The views of a scene show one set of named points, each view turned or mirrored, and shifted as a whole, with a little noise and some points left out.
(in the rows, 128 means zero)

Scene 1
View 1
sezo: [145 119 164 129  78 141 147 135 136 128 141  57 186 118 145 113 103 139
 140  53  85  88 107  91  89 161 185  43  91 114 125 136 117 116 109 101
 117 167 157 180  48 147 135 105 100  88 140  96 159 209]
soze: [112 124 157 117 121 163 145 125 118 126 157 129 137 142 115 129  97 132
 138  99 123  94 118 117 103 138 163  91 128 134  95 117 123 107 117 115
 129 134 125 147 139 144 140  98 104 123 121 113 134 133]
Gana: [129 108 153 135 118 169 132 142 111 137 151  72 158 152 142 134 108 124
 150  86 110  72 129 104 118 136 161  55  97 129  83 119 109  96 113 108
 120 138 151 165  99 156 140 102 102  91 124 116 152 142]
bom: [136 119 155 133 107 150 147 128 126 131 144  85 158 138 134 124 106 129
 140  85 111  87 116 105 104 148 164  67 101 123 101 121 114 110 114 115
 118 143 141 164  90 146 139 108 101  98 126 107 149 163]
mema: [122 141 159 114 108 134 166 103 138 118 148 164 127 128  98 119  95 138
 125 106 136 115 102 123  90 151 160 123 136 126 116 111 135 122 122 131
 129 141 105 140 139 132 139 109 104 139 121 104 123 152]
Momub: [127 128 146 137 130 146 155 112 125 135 145 132 122 158 114 133 110 122
 138 126 149  94 125 124 114 137 137 111 118 130  86 102 116 107 120 137
 121 123 115 144 137 140 141 113 102 118 113 120 133 117]
lome: [150 128 132 166 143 129 161  99 125 154 126 116 108 183 127 142 138 106
 146 163 175  82 142 129 135 134 101 120  98 119  68  80 103 103 123 161
 102 109 107 149 119 138 144 137  94  94 105 128 133  93]
luba: [106 132 159 109 124 159 148 118 121 121 163 152 126 141 105 128  91 134
 133 106 131 105 115 123  99 137 162 107 138 137  97 115 130 109 120 118
 132 130 115 137 158 140 141  96 107 139 118 112 126 129]
nizus: [156 137 148 147 104 111 171 100 145 137 123 112 138 143 125 121 124 124
 135 116 143 103 113 115 103 158 138 104 100 111 110 104 118 120 120 147
 108 140 116 158  84 133 139 132  97 102 122 104 139 160]
Rema: [137 154 151 124 107 104 182  79 149 121 135 187 108 130  91 115 107 132
 120 133 163 128  98 132  89 159 142 152 137 118 122 100 137 130 126 155
 123 132  82 135 139 122 139 128 100 146 116 103 116 145]
Rarit: [181 156 133 174 109  68 199  61 160 149  96 146 103 156 113 122 146 112
 128 171 190 116 115 131 110 166  97 159  97  98 109  75 117 130 127 191
  96 123  78 148  88 116 140 164  90 105 109 106 125 135]
Dulun: [114 116 155 123 126 170 136 133 114 131 159 112 139 154 123 135 100 128
 142  99 125  84 125 115 114 131 159  81 118 136  83 115 119 100 116 115
 125 128 134 150 134 149 141  96 103 112 120 118 137 124]
fenas: [145 146 152 132  97 105 176  92 152 125 128 145 130 125 109 113 112 135
 125 111 141 118 101 120  89 164 151 120 117 113 126 108 129 130 121 145
 117 144 104 150 101 126 137 128 101 123 122  99 131 171]
View 2
lome: [153 144 110 135 165 129  87 127 154 137 142 102 137 149 134 141 131 168
 104  99  92 148 148  88 138 132 132 106 137 160 121  91 125  80 117 156
 163 144 126 170 111 152 141 111 179 119 103 140 139 122]
sezo: [149 175 146  86 158  55 120 135 188 157  99 148  89 111 137  89 144 142
 172 162 135 114  11 154  83  92  43  94 179 148 150 100 175 151 122 137
 119 104 169 131 177 133 111 146 140 174 155 117 145 167]
Rarit: [161 157 113 117 146 127 104 146 181  96 162 121 160 126 161 170 130 184
  95  85 109 172 132  47 156 121  97 140 163 180 158 119 143 102 145 161
 119 101 108 164  66 156 159 120 167 103 113 196 162 118]
Dulun: [124 141 119 116 174 104 116 128 141 158 117 124  98 153 115 111 127 118
 152 130 110 119 104 132 109 112 109  97 149 125 122 102 141 135 128 131
 175 145 121 152 162 150  94 129 157 136 140 100 134 141]
bom: [140 159 130 105 164  84 117 131 167 152 110 132 101 131 129 104 135 136
 157 141 123 121  64 135 101 106  78  97 164 141 138 100 155 140 123 137
 145 123 145 145 161 141 110 137 153 153 142 114 140 154]
Rema: [122 141 110 104 154 129 140 150 151 102 151 143 132 149 139 158 121 123
 134  99 120 155 129  64 143 108  96 144 169 136 162 150 149 164 174 131
 143 108  68 153  98 165 108 129 147  92 145 164 164 124]
luba: [113 133 113 113 170 116 134 137 133 138 129 133 105 159 116 124 119 100
 155 120 115 125 119 110 118 111 111 114 156 112 136 127 143 162 152 125
 176 137  90 151 151 157  85 130 148 118 153 111 143 133]
Gana: [140 156 128 113 171  85 107 124 159 168 104 122  94 137 119  96 135 136
 156 146 115 113  72 151  95 111  92  83 151 140 120  85 149 122 109 136
 163 141 154 148 175 138 108 132 157 160 136  97 129 153]
Momub: [129 138 113 123 168 118 113 131 144 137 132 122 116 151 124 132 127 131
 136 114 105 136 126 104 126 117 116 109 149 134 130 109 136 128 135 138
 168 140 109 159 134 153 110 123 160 119 130 125 142 130]
mema: [116 142 115 100 159 114 143 148 149 117 138 145 113 146 131 139 122 109
 150 114 124 139 105  88 128 103  90 132 171 125 158 144 153 174 168 125
 147 112  81 147 124 162  98 133 142 108 155 144 158 131]
soze: [118 140 116 111 169 108 127 133 141 147 121 131 101 151 117 116 124 110
 157 129 116 123 102 123 113 109 102 106 154 122 131 117 143 153 141 128
 169 136 110 150 156 150  92 130 152 129 147 108 140 139]
nizus: [148 160 127 106 154  99 112 138 175 128 132 134 124 126 143 130 135 157
 133 119 118 144  87  98 123 110  80 117 167 156 149 111 154 125 136 146
 129 110 129 151 124 148 132 131 155 131 132 152 154 138]
View 3
Rarit: [103  95 167 142  82 131 183  58 133 179 154 130 152 154 154 109 119 123
 133 103 105  90 113 140 166  57  97 104 123 188 113 148 149 123 107 107
 118 143  72  55 142 151 138 149 162 161 139 113 102 121]
nizus: [109 121 146 133 110 116 148  88 114 152 162 123 141 141 158 115 143 105
 115 115 108 116 142 142 141  97 117 118 125 124 129 102 159 140 117 100
 134 134 120 118 126 149 117 156 140 165 113 133 120 120]
Gana: [111 158 145 132 149 123  99 123  88 115 141 120 109 121 167 115 165  83
 117 126 114 163 181 148 122 137 143 112 128  71 138  84 177 154  92  97
 142 116 140 174 113 166 104 142 137 178 105 147 125 137]
luba: [ 83 155 105 135 130 102 121 128 127 100 123 113 138 105 149 113 141 124
 117  96 111 145 162 126 199 140 153 106 120 121 120 116 149 147 142 112
 122 115 133 152 115 168  97 115 137 154 136 172 123 104]
lome: [101 139 171 146 124 151 133  95 111 136 116 141 113 133 162 102 137 102
 146 111 111 138 151 146 162  87 125  82 128 151 110 161 165 132  70 107
 118 119  74  99 124 178 126 121 174 178 147 118  94 143]
Rema: [ 82 119 109 137  92  96 168  95 151 139 141 113 167 124 142 113 121 143
 117  87 106 102 126 121 213 101 128 113 115 170 112 129 135 134 164 117
 116 137 113 100 129 150 112 129 141 142 143 157 119  91]
soze: [ 91 158 116 132 135 108 118 126 115 104 130 113 130 111 156 115 147 111
 114 108 110 148 169 133 177 139 150 108 123 106 126 106 155 147 130 110
 128 117 134 159 115 167  99 124 137 159 124 166 122 112]
fenas: [ 98 119 123 132  99 100 158  91 130 145 164 113 158 134 151 118 135 122
 109 104 107 108 134 130 169 103 121 123 119 139 128  98 145 141 147 107
 129 137 128 120 130 142 111 151 132 151 117 150 125 101]
Dulun: [ 99 163 126 134 146 117 108 129 105 102 126 120 118 113 161 112 150 102
 119 111 112 159 174 137 165 139 152 103 124  97 126 108 165 150 111 106
 130 114 129 163 111 173 100 123 141 167 125 160 121 123]
Momub: [ 94 149 134 138 129 122 127 113 118 117 122 122 126 119 156 111 140 112
 128 105 112 143 158 137 179 119 141  96 124 131 116 132 157 139 113 109
 124 119 107 130 117 173 110 121 152 168 138 149 111 120]
View 4
fenas: [137 162 141 145  88  95 112 109 122 142 125 141 121 119  87 118 148 161
 138 120 143 167 139 134 102 115 109 165 122 129 109 115 126 131 111 115
 127 134 135 117 128 131 120  97 128  98 118 123 172 146]
Rema: [160 159 144 158  86  78 112 106 123 181 114 148 127 147  80 129 151 162
 150 120 160 174 126 151 118 123 132 188 115 136 134 121 135 133 138 111
 122 162 128 122 130 120 111 115 144  76 123 144 198 149]
luba: [129 137 128 157  98 102 104 104 119 127 129  91 131 132 108 123 105 157
 138 146 132 128 137 125 126 145 158 178  90 143 143 152 149 134 112 129
 124 138 130 155 116 116 115 130 155  80 119 162 173 131]
bom: [101 154 128 137 100 129 112 114 124  81 140  98 123 101 116 105 110 150
 124 141 115 125 145 110  96 127 120 137 103 125 104 136 126 128  75 135
 122  99 144 138 122 137 133 103 129 115 108 120 139 125]
lome: [121 146 142 164 114 147 138 139 162 152 124 154 134 170 129 112 133 136
 160 129 165 142  72 161  99 139 157 139  67 124 137 132 115 138 114 140
  42 123 155 151 159 145 155 127 145  98  98 101 167 125]
Dulun: [104 136 127 150 107 130 113 112 126  98 137  86 131 126 126 113  96 147
 132 151 125 114 130 118 113 146 153 150  82 133 136 153 142 136  91 139
 107 114 140 160 121 126 132 127 148  95 110 143 151 123]
mema: [141 150 133 153  90  87 104 102 116 140 123 115 127 125  89 126 129 160
 138 133 140 152 143 129 121 128 135 180 110 138 129 134 141 131 119 118
 137 143 128 132 118 118 109 117 144  82 122 152 180 142]
sezo: [ 89 163 127 119  92 130 107 107 111  46 151  88 117  66 111  97 111 155
 105 138  94 131 176  84  84 112  88 123 129 119  70 126 121 123  58 129
 152  80 145 119 112 144 132  81 109 136 107 109 120 128]
Momub: [124 142 135 157 104 122 116 118 136 132 128 116 131 145 118 115 119 148
 144 142 145 134 112 141 114 142 153 158  84 134 139 145 133 136 109 134
  91 130 142 152 133 128 133 126 149  91 108 135 167 128]
soze: [113 138 127 150 103 122 109 110 123 102 134  88 129 125 117 114 101 153
 132 150 125 120 135 118 114 143 152 159  89 136 133 149 143 135  94 135
 117 118 138 155 119 125 127 124 148  93 112 148 157 125]
nizus: [125 161 142 142  98 121 121 121 134 127 131 145 121 124 105 110 143 150
 139 122 142 159 125 136  94 116 110 144 112 121 102 118 117 127 101 128
 103 117 143 119 137 142 136  96 123 111 108 105 158 137]
Rarit: [154 171 156 156  95 113 137 136 156 192 115 205 126 165  93 117 178 145
 164 102 182 194  85 176  91 109 111 152 109 118 116  98 104 131 133 118
  66 146 149 110 162 150 146  96 125 105 107  84 187 149]
View 5
luba: [115 110 156 124 141 131  87 122 169 125 130 118 111 161 130 167 121 153
  95 135 134 129 110 152 123 142 130  80 101 112 104 126 138 110 112 111
 122 116 142 168 101 135 125 103 147 164 112 165 104  88]
Dulun: [129 125 175 133 144 117 103 102 152 127 131 100 118 173 149 153 123 152
  99 141 144 119 120 175 123 148 130  94 107 127 118 134 109 109  96 101
 126 110 154 147 111 133 117 109 160 151 105 138 109  93]
soze: [121 120 159 130 141 123  98 113 160 127 131 110 116 166 142 161 120 149
  98 142 138 127 115 164 121 147 129  93 102 124 111 126 127 105 104 104
 127 110 148 153 100 135 117 108 156 153 106 150 107  95]
Momub: [139 112 141 120 155 119 112 111 153 111 144  99 129 152 129 164 137 159
 104 125 126 112 124 163 120 131 145  87 115 114 127 139 120 121 126 118
 116 114 156 154 120 133 108 105 146 162 120 141 118 104]
mema: [116 112 120 118 140 129  95 132 172 120 139 129 119 144 124 178 129 143
 103 137 113 138 111 138 119 137 136  92  92 119 105 107 162 101 132 120
 120 108 139 163  82 136 117 106 144 162 116 174 106 112]
bom: [136 145 147 136 136 106 117  98 147 130 138 102 127 164 166 155 128 137
 110 154 140 129 130 179 123 151 129 127  91 152 121 105 120  85  96 100
 137  96 155 124  91 134 102 119 171 130  95 125 108 130]
Rarit: [172 110  39  95 179 107 154 120 151  84 178  98 166 101 103 186 176 151
 129 109  71 108 141 136 114 106 179 110 117 119 156 116 147 128 190 153
 102 106 163 143 119 138  73 102 132 161 149 132 140 171]
sezo: [135 170 141 146 124 100 122  96 144 141 134 107 127 166 192 149 118 118
 117 176 141 149 135 188 120 165 116 164  65 186 112  72 126  55  80  87
 153  79 156  96  61 138  96 132 186 106  78 121  98 160]
Gana: [139 144 176 141 141 104 118  87 139 131 133  87 125 178 172 143 126 143
 104 153 153 119 131 197 125 155 125 122 102 151 125 123  92  93  84  93
 136  98 162 121 108 133 104 121 175 131  92 113 108 112]
Rema: [127 102  80 105 153 129 104 142 173 106 151 129 131 122 101 191 142 148
 110 123  89 134 115 121 113 122 153  85  99 106 116 105 176 114 163 138
 107 114 141 173  91 137 107 100 130 172 132 181 117 127]
nizus: [152 132  98 120 152 106 132 109 148 112 155 102 144 134 142 169 147 141
 120 138 109 126 135 158 116 134 148 126  99 144 135 104 135 100 136 123
 124  98 158 132  97 136  91 116 155 143 117 131 121 152]
lome: [166 110 121 113 176 107 141  97 138  93 159  77 153 141 122 164 162 168
 115 109 118  91 138 171 123 119 166  90 138 110 157 160  95 143 147 132
 107 115 170 145 153 130  88 103 145 162 137 111 137 118]
fenas: [134 124  89 115 146 117 116 126 164 114 150 119 136 132 130 179 140 135
 115 139  99 138 123 140 116 133 143 116  89 135 120  90 162  94 144 124
 122 102 147 145  79 137  99 111 148 151 118 158 114 149]
View 6
fenas: [ 97 101 135 115 104 148 121 124 103  73 112 133 100 126 166 136 129 154
 117 141 132  98 116 139 106 142 135 154 135 154 136 145 134  71 151 125
  71 103 161 150 149 121  68 148 126 127 151 126 149 102]
Dulun: [120 134 109 139 115 123 133 101 112 127 140  97 130 115 168 165 101 120
 149 104 131 151 125 110 143 108 170 153 169 151 110 140 126  99 153 126
 100 143 113 128 139 126  87 132 119 137 147 115 130 116]
Rema: [ 82 105 144 110  99 151 112 120  93  70 129 128 118 151 192 119 122 154
  77 170 116 102  91 133  97 149 133 148 119 136 131 143 116  51 171 118
  55 117 141 131 162 134  66 142 139 118 144 131 129  96]
sezo: [139 112 100 130 114 138 155 128 117 111  96 136  78  64 119 184 129 142
 216  69 149 108 151 145 150 110 164 173 176 179 130 144 179 110 114 130
 102  99 184 173 138  85  59 145  95 140 159 111 177 115]
nizus: [ 99  98 129 131 113 136 117 121 115  80 109 122 106 125 159 145 120 145
 128 126 143 107 137 136 105 143 127 151 149 178 143 146 125  99 142 133
  87 101 152 158 130 127  88 154 114 135 153 122 152 110]
Gana: [131 123 103 147 121 119 135 109 124 123 121 101 116  96 146 181 104 117
 182  78 147 141 152 121 144 111 159 157 184 180 123 142 141 125 131 134
 114 123 134 152 119 117  94 144 100 144 151 111 150 122]
mema: [103 120 130 115 102 147 131 114  94  96 133 125 115 129 178 138 118 145
 114 145 117 117  96 127 123 129 156 158 135 129 119 141 132  59 164 116
  68 128 139 130 164 122  57 133 134 124 147 127 133 100]
Momub: [102 121 122 138 115 124 113 102 111 106 138  99 132 139 181 149 101 125
 116 131 132 139 122 112 119 131 146 146 155 156 123 142 109  96 161 128
  87 134 112 129 135 137  95 139 125 134 145 120 127 113]
bom: [124 118 109 137 116 130 138 115 115 112 115 116 106  96 147 169 114 131
 174  92 142 128 140 128 138 118 156 161 171 168 128 144 147 106 136 129
  99 117 147 154 134 112  78 142 106 137 154 114 153 114]
soze: [117 131 114 128 111 131 135 103 107 122 137 106 125 116 171 160 106 128
 141 115 125 141 115 117 142 111 169 158 158 141 108 140 130  85 157 120
  87 140 121 127 149 123  74 130 123 131 147 119 131 112]
Rarit: [ 63  74 155 130 115 137  83 125 117  37 111 117 118 170 185 113 119 151
  61 173 145  90 137 138  60 178  84 133 126 196 164 150  86  96 157 139
  71  89 147 159 117 157 117 167 123 131 146 135 142 103]
luba: [114 135 118 122 104 141 136 105  97 120 143 113 126 121 180 151 109 134
 128 129 117 136 100 115 141 112 173 158 148 125 109 139 133  69 164 117
  81 142 121 121 161 121  63 127 132 127 147 119 125 105]
lome: [ 86 103 129 151 126 112  88 103 127  88 135  83 143 160 188 142  94 119
  89 137 145 140 150 111  93 150 113 131 157 193 141 145  80 123 158 142
  98 123  99 139 102 159 137 156 117 141 142 124 126 120]

Which points are out of place in each view (at most two, in the order of its rows)? Write - if all are in place.
view 1 | -
view 2 | mema
view 3 | -
view 4 | soze
view 5 | -
view 6 | Gana, luba
